Points, in no order, along strands that fork, close into loops and pass close to each other.
Two points are linked if the straight distance between their rows is under 98.2. Some points are linked to none.
z_865: [-68 -29 -20 -38  44  25 -38 -36  14   6  -2  -8 -13  21 -10  -7   1 -26
 -21   5 -21  24  12 -36 -10  17  -3   5 -42  44  11  18  52  31  -9  30
 -58 -18  31  35 -22   5 -26 -39  19 -33 -50 -32 -48 -57 -58  -6  46  14
 -46  -3]
z_699: [  6   3  18  26  -2 -15   2  -1  22 -13 -16 -18   7  -2   0  -7  -4   0
   2   0  -1  13 -22  -6  22 -22  -7   5  12 -27 -21   5 -29   8 -16 -21
  -7  11  -1 -11  21 -28  12  -8 -23  25  -2   6  10   9  -7  10  -4 -13
   5   4]
z_903: [ 40   8  11  -2   4  18  16  42 -20  23  11   3 -40   1  56  40   0  18
   2   8  19   1   3  33   4  71  14 -24  18  23  20 -38 -27 -58  -7   0
  25  -8   8   5   0  14   1  22 -14  18  17  -3 -14  -2  41  21  -8 -24
   6   5]
z_461: [  4  -6   9  11 -15   4   4  30  -6  16  20  30  11   1  13  -3 -17  14
   4 -43   7 -26  16  10  16  16  13 -32  31 -22   7   1 -13 -47  26 -11
  21 -39  22 -33 -11 -10  18  14 -44   3  17   8  25  20  50   1 -25   7
  24   3]
z_674: [ -7 -18 -25 -72   1  -4  -2 -77   9   5 -14  33  11  26  -9  12  54   7
 -28  15 -38  -5  14 -46 -13 -17 -21  39 -29  69 -24  13  58  31   5   1
 -51  -4   5  51  22  14 -11  -2  83 -13 -10  28 -11 -40 -52 -17  33  22
   6  -7]
z_200: [-10 -13  -3  -3  24  21 -13  28   8  22  11 -15 -27  14  25  13  -3  -5
  11  -7   8   7   1  10  13  57   6  28  25  15   0  -5  -8 -43  -2 -16
   8   3   1  -2 -17  11   7 -10   6  15   2   3 -14  -4  13   9  -2  14
  22  10]
z_693: [  4  -1   0  20  37  27 -50  57 -10  20  22 -28 -37  40  24   6  -7 -13
  14  26  10  40  10  16  23  25  14  -4 -19   5  25 -20 -33  -2 -31   7
   5  33  13  10  11 -13  -7 -27 -18   8 -11  -4 -40 -31  39  34  22   4
   3 -12]
z_204: [ 27   0  11  28   4 -13 -50  79  -1 -15   3  13 -24   7 -37  -3 -23  -9
  34 -27  12  15  -8  18  36 -35  12 -19 -14 -56  -2  16 -37   3 -17  -1
  28 -12  -5 -25   0 -24  36 -27 -56 -17  -8 -13   4  -4  45  16   1 -18
   4 -32]
z_387: [ 44  29 -14  52  10 -14   5 -30  13 -17 -16 -41  -3 -14   8  11 -11 -21
 -15  21  11  35 -31   5  -4 -12 -30   7 -12   1 -13 -19 -37  47 -33 -12
  -5  63  -1  29  24  13 -46 -24  15  34 -11   0 -24  13 -18  15  -1 -26
 -30  -2]
z_890: [ 38   2  -2  42   4  -5 -42  85 -17  -2   4   4 -23  10 -13  14  -5 -14
  26  14  19  38 -23  21  28   0  11  -6 -32 -43  14  -7 -49  12 -19  13
  19  17  -3  -5  12  -4  22 -21 -40  10   1 -29 -24  -8  51  41   0 -19
  -3  -5]
z_881: [ 26   8  24  -2  -2  19  23  57 -20  30  28  21 -32  -2  55  33   9  21
   5 -11  25 -12   2  24  12  50  22 -35  21   6  24 -21 -31 -58  13  -1
  44 -22  15 -18  -3  -1   7  38 -26  12  25 -18   5  11  55  21 -24 -13
  10  -4]
z_309: [-33  -8 -19 -12  53  50 -46  28  -4  30  31 -28 -54  39  31  -5 -35 -20
  22  13  12  52  30  -8  20  55   8  17 -16  45  20  -6  -9   5 -33   7
 -19  14  23  12 -23 -18 -16 -31  -5 -22 -47   2 -49 -45  26  22  37  22
 -13 -20]
z_321: [  9  -2  11  16 -12  -2   2  29   4   8   7  13   6  -8  18  -2  -7  10
   6 -34   3  -9   2   7  21   4  15 -18  25 -33  -1   5 -28 -34   7 -15
  13 -22  17 -24  -1 -16  14   0 -47  16  16   3  17  16  34   3 -16  -8
  20  10]
z_287: [-72 -23 -22 -22  38  16 -52 -40  24  -6 -18 -25   2  16 -15 -33 -14 -27
 -21   3  -8  30   3 -33  -5  15  -9 -13 -31  31   5  29  34  44  -9  46
 -62 -11  24  25 -26  -5 -13 -41   0  -8 -59 -25 -42 -69 -65  -6  50  -3
 -48  -5]
z_248: [-15 -18  -6  -1  -7 -24  -2 -12  21 -31 -32  10  30  10 -25 -21 -22  17
   1   6 -10 -16  14 -15 -12 -20  -3  -4  31 -26 -27   6   8  19  10   1
  -1 -21   3 -20  -5 -19  32   0   5   8 -23  10  13  -2 -12  -5  -4  13
  12  -3]
z_84: [ -9 -23 -18 -28 -19   1   5   6 -20  21   7  42  17  -3  -5  -3   3  23
   4 -14  -1 -28  17   4   1  54  12  19  17   7  14  12  19 -39  40 -17
   8 -38  19 -20 -37  15  19   5  24 -26  -2  -6   1  19   3  -4 -21  32
  10  22]
z_60: [-17 -15 -18 -69 -16 -20  -3 -26   5  -2 -26  45  12  12 -26  -1  50  11
 -12  11 -29 -24  16 -39   5 -22   4  23  -7  16 -36  23  44  23  23  27
 -14 -21  11  13  -2  -3  14  11  70 -17 -13   1   8 -26 -42  -6  32  27
  11  13]
z_779: [  4   0  29  25 -22  -4  36 -12   2   1  -5  -9  28 -29  21 -17  -1  24
  -8 -11   4 -13 -11  -6  -9 -10  -6 -10  25 -13   6  -6 -13 -25   9 -22
   6  -2  -7 -19  10 -15  -3  14 -22  14  25   4  27  20 -10  -9 -12 -18
   4  17]
z_5: [-57 -29 -16 -27  29  10 -70  -5  16   6  11  -3  -4  40 -18 -26 -27 -20
 -10   2   2  24  25 -12   3  23  -1 -11 -14  14   8  30  21  29 -16  12
 -15  -5  15 -21 -12  -7   8 -12 -10 -15 -54  -8 -40 -36 -27   4  11  10
 -31   8]
z_434: [   1   14  -24  -52  -13  -19   58 -107  -23    3    7   20   16    2
    6   27   44   10  -16   14  -34  -43    9  -26  -42    3  -12   40
  -23   45  -14   -3   55   -3   15  -37  -53    4  -36   60   13   27
  -25    9   65  -20   34   31    9  -11  -42  -44   11   25   19  -20]
z_337: [-27  -2 -23 -20  35  21 -62  55  -7  16  54  15 -37  50 -21 -10 -22 -20
   8 -20  19  12  29  21  35  23  20  -5   0  -6  19  16  -9   7 -37   2
  24 -14  19 -27 -10 -26  26 -12 -23  -9 -29  -2 -31 -36  31   8  -3  22
   1   1]
z_29: [-11 -19 -17 -40 -28 -17   8 -12 -10  -8 -31  37  30  -7 -23 -13   1  21
   1  -3 -11 -35  25 -28  -4  -2   9   9  20 -10 -18  14  34  -1  40  17
   4 -31  17 -18 -20   0  30  16  39 -26 -12   0  19  -6 -18  -5   5  20
  15  17]
z_940: [ 28   1  30  44 -11 -25 -12  30  18 -33 -16  -1 -14  -8 -31   0 -12 -15
  14  -5  -2  31 -20  -2  50 -42 -12 -15 -15 -48 -21   8 -38  47 -24   1
  11  10 -16 -10  30 -21  26 -12 -49  -4 -19   0  22  10   8  19   4 -22
 -11 -25]
z_845: [  3  -5  -7   7  24  -4 -52  52   0 -10  18  18 -17  32 -32  -8 -27 -12
  18 -24   6  -4  12  25  31 -13  23 -17   7 -46  -3  17 -20  -1 -23 -10
  26 -24   6 -20   0 -24  33 -19 -51  -6 -14   0  -4 -13  37   8  -5   7
  10 -17]
z_616: [ 23   2   0   8  13  19  -8  41  -4  22   5 -15 -30  12  41  26   7   2
   5  -1  14  11  -3  21  18  59  16   1  20  16   5 -23 -33 -45 -11  -5
  18   8   7   6   1   6  -2  -2  -8  28   9   3 -14  -8  31  20   0  -8
  18   9]
z_821: [ 44  30  -8  58   2 -22   2 -17  11 -28  -7 -37   0  -9 -12  15 -10 -42
 -19  23  13  46 -37  12  20 -19 -36  -4 -31  -9 -12 -17 -34  76 -34  -3
  -2  63  -6  37  34   7 -37 -18 -10  30 -19   1 -14  16 -18  28  -3 -16
 -40  -2]
z_748: [ 17  16  44  34 -47 -23  68 -16  13 -21  -3 -12  75 -36 -18 -51 -10  23
 -19  -9  -1 -14 -11  -6 -24 -67 -13 -13  16 -13 -11 -26   6  10  -9  16
  -4   5 -28 -10  18 -12  -4  34   0   0  11   0  54  33 -11 -18 -25 -29
  19  -3]
z_705: [  9  -1   8  13  13   8  10 -13  -4  10 -18 -26  -7 -12  38  10  -2   4
 -11   1   5   5 -14   3  -6  35   0  18  21  16   1 -13  -2 -41   3 -18
   5  20 -14   0  -8  12 -15 -12   7  20  13   1  -5   1 -11  -2   9 -13
   3  20]
z_629: [-45 -17 -28 -34  32  17 -73  23   7  14  37  15 -19  51 -21 -16 -33 -17
  -5 -20  10  26  33   6  27  28  13  -7  -8  10  17  22   2  17 -31  13
   5 -13  22 -31  -6 -19  18  -7 -15 -14 -55  -5 -42 -37   3  -1   0  14
 -22   5]
z_315: [ -9 -20  -7 -15  13  13  -1  19   2  27  16   3 -20   3  23   6   4   5
   9 -11   9  -1   6  12   7  67   8  28  22  24  10   1   8 -51  12 -18
  -2 -16  -1 -10 -39  20  11  -7  17  -1   5   1  -7   6   6  -1  -8  20
  17  18]
z_43: [ 24  37   2   5   6  -5  58 -78 -26  -7 -11 -39  26 -38  18   2  29 -13
  -9  21 -14  12 -16 -16 -37 -58  -3  21   9  16 -25  -7  21  19  -7   1
 -28  45 -60  49 -15  31 -59 -16  52  39  -1  -2   9   6 -46  -9  33 -44
 -44   3]
z_181: [ -5  36   6 -26 -21  -1  77 -75 -15   1  -2 -33  25 -55  25  28  60   6
   0   5  -8 -41 -14   4 -60 -53   5   5   4  10  -7  -2  32 -10  23   8
 -16  22 -56  52  12  43 -49  27  49  19  44  26  29  30 -34 -42  13 -29
  -5 -14]
z_644: [ 56  21   4  41 -19  -1  -9  70 -16   1  -9  18 -13 -17  10  22   0   5
  19  -9  22  23 -28  16  17  11  16 -22 -13 -41  12  -4 -56 -12   2  18
  25   2  21  -7   4  -1  12   1 -46  26  21 -22   0  11  54  24 -18 -34
  11   8]
z_504: [-10  20 -10 -41 -12 -18  62 -87 -22  -2  -1   5  22 -16   5  19  50   4
 -14   6 -30 -41   9 -12 -43 -15  -5  29 -10  32  -8 -10  50   2  18 -24
 -46   9 -49  58   5  16 -40  18  54 -11  40  31  32  -2 -41 -38  19  17
  16 -17]
z_133: [ 23   2   1  29  22  11 -50  71 -13  12  15 -13 -29  29   7   7   1 -13
  17  22  13  36  -9  23  30   6  17  -8 -28 -20  21 -12 -44   7 -26  13
  10  29  10   5  12 -10   6 -23 -31  10   0 -15 -31 -22  45  40  11  -9
   1  -3]
z_272: [-23 -11 -11  -3  48  44 -38  26   2  28  29 -37 -46  39  23   5 -24 -19
  26  20   8  34  21  -8  12  53   5  27  -5  35  15 -11  -7 -12 -26   0
   4  20  13   9 -13   1 -10 -22   8  -7 -21   1 -43 -33  19  15  25  22
   4 -18]
z_25: [ 28  18  45  38 -36   0  47  -7   6   2   4  -7  31 -38  15 -13  -1  25
  -8  -6   7 -17 -23  -7  -4 -29  -5 -35   6 -14  13  -8 -22 -14  -2 -15
  35   2   1 -19  23   0  -7  38 -36  14  39   2  27  39   7 -11 -34 -34
   0  12]
z_773: [-27 -18  -6  -1  39  27 -27  12  13  21   7 -33 -33  30  10   6 -11 -19
  14   9   5  21   6  -6   1  42   5  40   7  22   2   0  11 -18  -9 -12
   3  10   5   5 -19   9  -5 -19  13   5  -7   0 -26  -7  -1   7   9  24
  10   2]
z_653: [ -2   7  20 -24 -16  22  56 -20   3  14 -13  -8 -23 -46  46  39  20  25
  -5  -2  22 -39 -26  24 -46  -3  -9   3  24  29  22  -9  20 -61  48  -3
  26 -10  -9 -21  11  43 -15  47  26  -2  58  -7  22  51   6 -32 -36  -4
  13  13]
z_630: [-62 -42 -29 -42  31  19 -46  -4  10  23  19   1 -21  35 -15  -1  -2 -16
 -10  13 -15  22  22 -17   3  23  14  26 -32  39  23  17  42   9  -4   9
 -22 -16  36  11 -24  10 -11 -23  45 -42 -44 -31 -62 -26 -24 -10  15  21
 -31   1]
z_963: [ 28  11   1  35   9  -4   2 -22   3  -7 -26 -39  -1 -10  25   9  -6  -3
 -13  12   0  24 -30  -4   1  -3 -12  17   5   6  -8 -14 -28   3 -21 -17
   3  43  -5  12  14   2 -26 -20  12  42   1   0 -14   1 -15  11   2 -27
 -15  10]
z_301: [-14  -1   0 -27 -20 -19  37 -43 -32  -9 -27  17  23 -15 -14 -14  32  14
 -14   9 -19 -32  12 -13 -37  -7   6  19   2   8  -1  -4  40  10  36   0
 -27 -16 -19  19 -14  -6 -12  20  37 -14  21  15  44  -1 -36 -14  15  17
  18  15]
z_596: [ 35   9   0  20   2   9 -16  64 -10  15   4   4 -20   3  25  24  14   3
  15  -6  16  12 -16  21  25  28  22 -15   4 -24   6  -7 -51 -31  -6   6
  24  -3  15  -1   4  -6  10  -2 -35  32  16 -11 -10  -5  45  26  -6 -14
  17   6]
z_44: [-11  26  -3 -35 -30 -10  70 -70 -17  -1  -5 -20  35 -36   8  13  62   7
  -7   2 -23 -54  -2   3 -58 -35   4  18  -3  22  -8 -13  43   1  30  -5
 -30   7 -52  53  15  14 -47  36  50   2  45  36  49  19 -34 -44  11   2
  20 -19]
z_592: [-67 -37 -18 -37  39  18 -42 -23  11  11   2  -3 -15  30 -20  -2   4 -23
 -15  13 -18  15  16 -27  -7  11   3  20 -33  38  14  17  55  23  -4  19
 -33 -12  26  22 -20  12 -20 -26  36 -33 -37 -21 -44 -32 -43  -2  27  24
 -35   1]
z_656: [-20  -5   7 -15 -24  -6  44 -32 -32   0 -15   8  15 -26  -1   4  32  18
  -9   5 -10 -48  -1  -2 -42   4  -1  17   1  11  12  -6  35 -19  50 -10
 -15 -16 -16  12 -11   6 -16  22  24 -24  38   5  35  19 -29 -21  -2  25
  18   6]
z_436: [-68 -28 -17 -28  31  15 -69 -21  28   0  -2 -18   1  25 -13 -29 -27 -25
 -13   1  -1  35  13 -22   1  25  -5 -18 -21  24   4  33  23  40 -13  33
 -41  -6  25  -2 -21  -6  -2 -28 -10  -9 -62 -18 -44 -53 -43  -2  28   0
 -42   2]
z_380: [ -6  32   2 -34 -23   7  77 -67 -13   7 -11 -20  -6 -55  33  44  52   8
  -9  -2   1 -47 -22  10 -59 -36  -2   2  12  25   3  -2  29 -37  35  12
 -12   9 -36  28  11  55 -32  33  47   0  61  17  24  37 -20 -45 -10 -12
   4   1]
z_92: [-12 -20 -15 -73  -8  -9 -14 -49   7   9 -16  44   6  22 -17  11  61  14
 -22  12 -39 -17  17 -44   4 -18  -7  32 -23  49 -29  19  48  18  16   7
 -35 -12  13  33  11   7   3  -1  86 -15 -13   9  -6 -31 -51  -9  30  25
  11   5]
z_734: [ 48  37 -10  69   2 -18  -5  20  -1 -35   1 -25 -31 -20 -22  33 -28 -54
   4  15  26  54 -20  42  15  -5 -48  -9 -49 -38   2 -20 -37  81 -15  20
   8  56 -15  33   6   6 -27 -26 -43  34   8  -5  -4  24   1  30 -13 -20
 -25  15]
z_796: [ -2  14  20   2 -33 -17  57 -35 -16 -16 -13 -10  65 -30 -15 -38  17  21
 -10   9 -11 -27  -1  -2 -54 -59  -7  10   7  -4  -8 -17  26   9  26  14
 -17   2 -42  11  -3 -24 -12  38  22   6  19   4  54  18 -33 -19   6 -10
  19   6]
z_987: [ 35  36 -45  11  40  26  20 -41  18   8   2 -21 -40   6  51  -3 -17 -32
  33  54   5  14   6  21 -48  37 -31  35  18  25   0 -42 -11 -17 -38  33
 -22  39  -2  20  10  45 -55 -44   0  38  23  -2 -58  -2  -8  -2   8 -40
 -51  15]
z_359: [-49 -20 -40 -41  37  27 -63  26   7  30  51   3 -35  39  -6 -10 -32 -19
   0 -14  15  39  35   4  28  48  12  13 -18  31  28  21   6   7 -30   9
   0 -10  34 -21 -29 -21   8 -12   6 -24 -58 -11 -60 -37   5   4   7  15
 -23   2]
z_153: [ 38  -2  22  47 -10 -18 -35  69  -4 -27 -12  10 -24 -11 -37   8 -25 -13
  29 -17  11  25 -16   4  46 -41  -7 -16 -21 -60  -8   8 -40  27 -13   7
  24   3 -18 -21  16 -17  31 -23 -54 -15 -17 -18  18   4  33  25  -2 -29
  -4 -28]
z_999: [  5   1 -16   2  17   8 -42  84 -14   4  30  14 -27  28 -27   2 -16 -15
  27 -30  21  -8   3  30  35   6  26 -16   9 -46  -3  12 -32 -26 -16  -6
  35 -30  16 -22 -14 -24  35 -12 -47   3   4  -5 -10 -16  62  12  -7  13
  15 -19]
z_619: [-10  10  -1 -36 -14 -24  45 -62 -30  -7 -18  12  21  -9  -6   4  44   4
 -19   8 -28 -33  10 -12 -38 -12  -1  26 -11  24  -4  -8  51  16  23 -11
 -41  -2 -31  44  -8  -3 -24  18  49 -12  25  26  41  -6 -43 -22  21  16
  15   3]
z_590: [-11 -13   5  16   0 -22  -6   1  26 -18 -14  -4  15   6 -14 -17 -18   9
   9  -6  -8  -5   0  -4   8 -18  -3  -2  26 -33 -24   7 -13   4  -7 -17
  -6 -13   5 -20   6 -24  28  -7 -24  19  -8  12  13   9   0   3  -7   4
  11  -2]
z_783: [  7  35 -26 -16  30  18  53 -73 -19   4 -13 -19 -15 -18  47  23  36 -31
  -2  32 -28  -7   0 -19 -33  -5  -2  32   4  34 -11 -20  29 -29 -15  16
 -30  43 -44  32  -7  51 -39 -38  42  -2  40 -12 -17 -16 -24 -15  37   3
 -37  20]
z_819: [ -1  -8   5   4 -29   1  10   9  -7  11  13  31  31  -3   2  -8 -30  24
  -5 -34   0 -45  30  -2   6  12  10 -36  31 -16  10   1   8 -48  38 -12
  27 -42  21 -43 -13   0  22  24 -26 -17   6  17  29  28  45  -9 -31  19
  26   1]
z_202: [ 49  11   0  46 -19  -3 -22  82 -15 -11 -14  13 -15 -16 -13  26 -13  -8
  27  -5  23  29 -29  10  25  -2   8 -10 -23 -56   9   0 -54   6  -3  21
  24   5   4  -7  10   1  20 -12 -50  15   6 -26  -8   5  55  30 -15 -31
   7  -6]
z_147: [ -1 -11   7  17 -18 -38  12  -9  36 -48 -33   9  41   0 -26 -33 -32  27
  -3  -6 -15 -14  11 -14 -10 -45  -2 -23  30 -24 -34   5  -2  38  -2   8
   7 -20  -2 -17  -7 -30  34   8   9   2 -34   6  28   0   6 -10  -5   0
  26 -27]
z_275: [  5  20  16 -20 -21  18  63 -43  -9   5 -21 -22 -10 -60  41  36  30  19
  -7   1  18 -41 -33  17 -64 -28  -9  -3  26  25  13  -9  16 -43  39   4
  23   3 -18  -4   7  51 -24  43  34   9  55   4  19  49  -6 -34 -22 -20
   0  12]
z_752: [ 22  12  14  38  -1  -9  -4  -5  14 -15 -19 -28   3  -6   4   6  -1  -6
  -8   9  -1  27 -38  -6  23 -18 -12   9  -2 -18 -15  -3 -35  20 -24 -17
   1  33  -2   4  28 -17   1 -10  -9  32  -4   0  -5   6  -8  19   1 -18
  -8   4]
z_169: [ -7   4 -15  -2  30  18 -49  85 -16  12  44   4 -40  35 -15   2  -6 -18
  27 -10  25   4   7  25  36  23  23  -7   2 -23  10   6 -31 -18 -29  -2
  35 -12  19 -17 -15 -24  31 -12 -30   0   0  -5 -22 -34  55  21   1  20
  16  -5]
z_698: [ 44  43 -10  66  -1 -22   8  -8   9 -41   6 -38  -9 -21 -19  20 -28 -71
 -11  19  23  55 -27  38  17 -25 -48 -17 -35 -28 -14 -18 -30 101 -19   6
   0  66 -17  48  14  13 -42 -18 -27  30  -8   8  -1  24 -20  27  -3 -16
 -40   5]
z_573: [-55 -38 -42 -45  23  18 -55  12  10  32  34   3 -19  39 -19  -8 -14 -12
  -1   3  -4  27  33  -4  16  39  17  25 -24  35  29  17  29   0 -12   4
  -4 -19  34 -14 -27  -4   0 -11  35 -38 -50 -25 -64 -22 -14  -6   8  19
 -34   1]
z_100: [-10 -10  10 -28 -21  18  46 -12   1  20 -11  19 -13 -32  26  30  20  35
  -1  -1  10 -49 -16  24 -40   9  -6   8  17  33  27   0  19 -67  70  -8
   8 -28   4 -26   0  39 -12  42  28 -22  56 -12  34  58  12 -30 -48  33
  25  -2]
z_421: [ 48  23  -2  62 -11 -15 -12  27  -5 -24 -17 -10 -12  -7 -19  27 -12 -28
   2  15  12  47 -30  16  32  -9 -19   0 -40 -42   1 -11 -42  64 -16  10
  10  38  -7  14  29  -3  -3 -15 -39  22  -2 -11  -7  16  10  28  -7 -22
 -15   6]
z_418: [ 43  27  48  42 -52 -12  63  -3  10  -7  -3  -9  42 -43  -9 -25  -5  14
  -7 -13   4  -7 -24 -12   9 -42  -7 -38   2 -20  -2 -11 -22  13 -13  -2
  33   6   0 -19  21   4  -5  36 -38   6  30   8  41  42   6 -11 -36 -40
   0   4]
z_732: [  8  -1  27   8 -10  17  23  37  -7  25  34  28  -5  -7  38  13  -3  22
   2 -27  18 -30   5  13  13  19  13 -35  23 -11  24  -4 -17 -62  28 -11
  40 -32  16 -36   0  -5   7  37 -45   3  34  -8  20  31  55   2 -30  -1
  16   0]
z_823: [ -1 -17 -13 -35 -41   7   5   5 -22  18   4  54  38 -12 -11  -6 -17  37
   5 -22  -1 -50  27 -17   5  29  13  -4  14  -2  10  18  24 -47  51  -7
  39 -45  35 -34 -27  10  34  25  25 -49  -2   5  12  23  22 -10 -24  32
   9  11]
z_662: [-11  -3   2 -20 -32 -17  34 -26 -20 -18 -31  21  41 -12 -15 -31   5  22
  -7   7 -14 -30  18 -19 -34 -15   1   8  22  -6 -11   6  31   8  39  11
 -10 -23  -6 -10 -19 -13  14  25  26 -15   7   7  43  -4 -23 -10  10  14
  23  17]
z_950: [ -2 -15   9  17  14 -32 -40   9  30 -33 -10  17   2  26 -39 -27 -29   9
   4  -6 -15  -1  15   8  18 -29   4 -36   6 -29 -20  17 -13  36 -27  -7
  10 -12  -7 -24   6 -30  35 -13 -36 -11 -35  10   0  -9   0   2  -1   7
  -5 -32]
z_587: [ -8 -13   3  -6 -34   8  15   1 -13  11  10  39  36 -11  -4  -8 -20  36
  -1 -17   4 -58  30 -14 -11  16   1 -24  20  -5  14   2  19 -45  55 -13
  39 -36  21 -44 -16  12  23  38  -1 -39  12  15  32  35  36  -7 -31  35
  21   4]
z_203: [-33 -24  -5 -10  22  -5 -65  -5  23 -11  -1  14   5  39 -30 -32 -33  -4
  -9   1  -8  19  23   0   6   0  -2 -33   4  -3 -13  24   8  36 -24   9
  -8  -6   1 -34   8 -12  27 -10 -25 -10 -51   2 -24 -35 -19   0   3   9
 -24  -6]
z_932: [ -9 -26 -22 -28   2   9  -1  15  -9  29  21  29 -11   5   2   3  10  13
   9  -8   4 -10  12  22   1  70  12  33  13  30  18   9  15 -51  22 -23
  -3 -33  13  -6 -50  28  19  -9  37 -17   3  -6 -18  16   6 -10 -19  29
  12  15]
z_703: [-17   5  -8   4  48  35 -65  38  -5  15  22 -29 -38  39  31  -7 -28 -24
   8  14  12  63  16   6  25  28   8  -8 -25  23  23  -7 -25  14 -33  12
 -21  26  26   9  -4 -27 -12 -37 -24  -6 -44  -4 -41 -50  37  35  39   8
 -13 -11]
z_726: [ 12  -1  25  31 -29 -38  35  -5  38 -40 -21  -9  42 -17 -19 -37 -21  17
  -5 -13 -12   1  -7  -5   0 -50  -6 -12  29 -25 -24  -5 -16  26 -10   7
 -19  -9  -9 -12  11 -31  21   7  -9   8 -10   7  43  16   2 -11 -13 -18
  21 -19]
z_889: [  8  -2 -25 -59   4 -13  27 -93 -19   7  -5  34   8  12   2  13  46   5
 -28  12 -39 -15  21 -36 -26  -5 -15  45 -23  62 -15   2  64  11   3 -27
 -61   3 -16  52   7  24 -21  -7  70 -14  14  30  -6 -33 -47 -29  20  23
  12  -4]
z_986: [ 42  22  56  43 -54 -16  76  -4  22 -18   3 -10  57 -44 -28 -44  -6  14
 -15 -14   8 -16 -21  -7   1 -62 -14 -34   8 -17 -11 -24  -5  19 -19  11
  27  10 -16 -13  25   6 -10  45 -22   5  25   7  48  52   2 -19 -36 -35
  12  -9]
z_441: [-21  -7   9 -15 -25   8  43 -23 -17  12  -9  11   7 -32   7  15  26  29
  -2  -2   1 -55  -7   3 -44   6  -9   3   8  17  17  -5  26 -43  65 -10
   0 -25  -5  -7  -2  21 -11  38  23 -26  46  -2  36  41 -10 -24 -24  37
  23   2]
z_754: [ 12   3   8  17   5   2 -13  35   6   4   1  -1  -4   7  17   8   3  -1
  13 -18   5   4 -12   9  28  12  15  -4  19 -29  -8   4 -34 -25  -6 -14
  14  -6  13 -12   8 -16  14  -8 -37  28  12   4   3   4  30  13  -3  -7
  20  10]
z_117: [  7  -7  26  32   7 -31 -28  15  30 -30  -7   2  -8  12 -34 -19 -14  -3
  11  -3 -11  22 -10   8  35 -38  -9 -29  -5 -37 -21  15 -21  41 -31  -5
  -1   2 -16 -19  20 -28  30 -18 -47 -11 -26   2  12   0   2  10   6  -9
  -9 -28]
z_36: [  9   9  32  25 -36 -19  48 -15  11 -18  -9 -14  51 -32  -4 -38 -11  25
  -8  -7  -4 -10 -10 -10 -18 -43 -11  -9  25 -20  -9 -11  -7   0  -3  -1
 -13  -1 -12 -16   9 -24   2  20 -10  12  14   6  39  22 -15 -10 -15 -22
  13   8]
z_511: [-13 -19  -7  -5  22  -9 -56  19  15 -13   7  23  -3  41 -33 -16 -33  -2
   5 -12  -7  -6  28  12  20  -6  12 -25  10 -27 -14  16  -5  18 -25 -10
  18 -18   6 -30   8 -19  36  -9 -33  -9 -33   7 -13 -14   4   5  -6  14
  -4 -13]
z_797: [-12 -16 -17 -58 -23 -18   3 -22 -13  -2 -30  48  21   3 -20  -4  31  16
  -7   4 -24 -31  17 -31  -2  -3  10  22   5   7 -24  18  44   8  33  13
 -10 -27  15   0 -19   0  18  12  57 -27  -6  -3  17 -15 -32  -6  14  22
  13  21]
z_479: [ 15  23  38  28 -35   3  59 -28   3  -4   2 -24  35 -52  11 -10  10  31
  -6   1  15 -31 -36  -3 -36 -39 -13 -20  10  -1   7 -15  -9 -13   6 -12
  37  12 -14  -7  20  11 -18  44  -1  27  39   4  22  45 -21 -21 -32 -29
  -5  14]
z_498: [ 29   8  10  52   5  -6 -25  19   6 -14 -11 -19 -12  10  -6  11  -5 -21
  -3  20   0  46 -30   4  37 -20 -11  -2 -32 -24  -3  -2 -38  38 -30  -6
   7  44  -5   5  38  -8   3 -18 -30  14  -9  -7 -13   1   6  31   7 -18
 -17   0]
z_68: [-25 -12  15  16  35   4 -41  -1  16  -6   5 -28 -10  29  -4 -15 -10 -14
   1  15  -1  25  -7  -3  12  -5  -7   2  -5  -9 -10  14  -7  12 -22 -20
  -5  21  -3 -10  15 -18  13 -19 -27  14 -20   1 -17 -15  -9  17  14   4
  -6  -1]

A piece is two or more points that can be reached from each other along the links. Count, over all rows, the pieces, the separate loops (a circle has one, a figure eight two, a Y none), the forks (points with three links) and the tips (points with one).
pieces -> 4
loops -> 10
forks -> 13
tips -> 1

Name the points in between on the shortest way along the links from the first point to the second, in order.
z_865, z_950 -> z_287 z_436 z_5 z_203 z_511
z_748, z_821 -> z_36 z_726 z_147 z_248 z_590 z_699 z_752 z_963 z_387
z_309, z_596 -> z_272 z_773 z_200 z_616
z_202, z_932 -> z_644 z_596 z_616 z_200 z_315
z_60, z_441 -> z_797 z_29 z_662 z_301 z_656
z_630, z_511 -> z_573 z_359 z_629 z_5 z_203
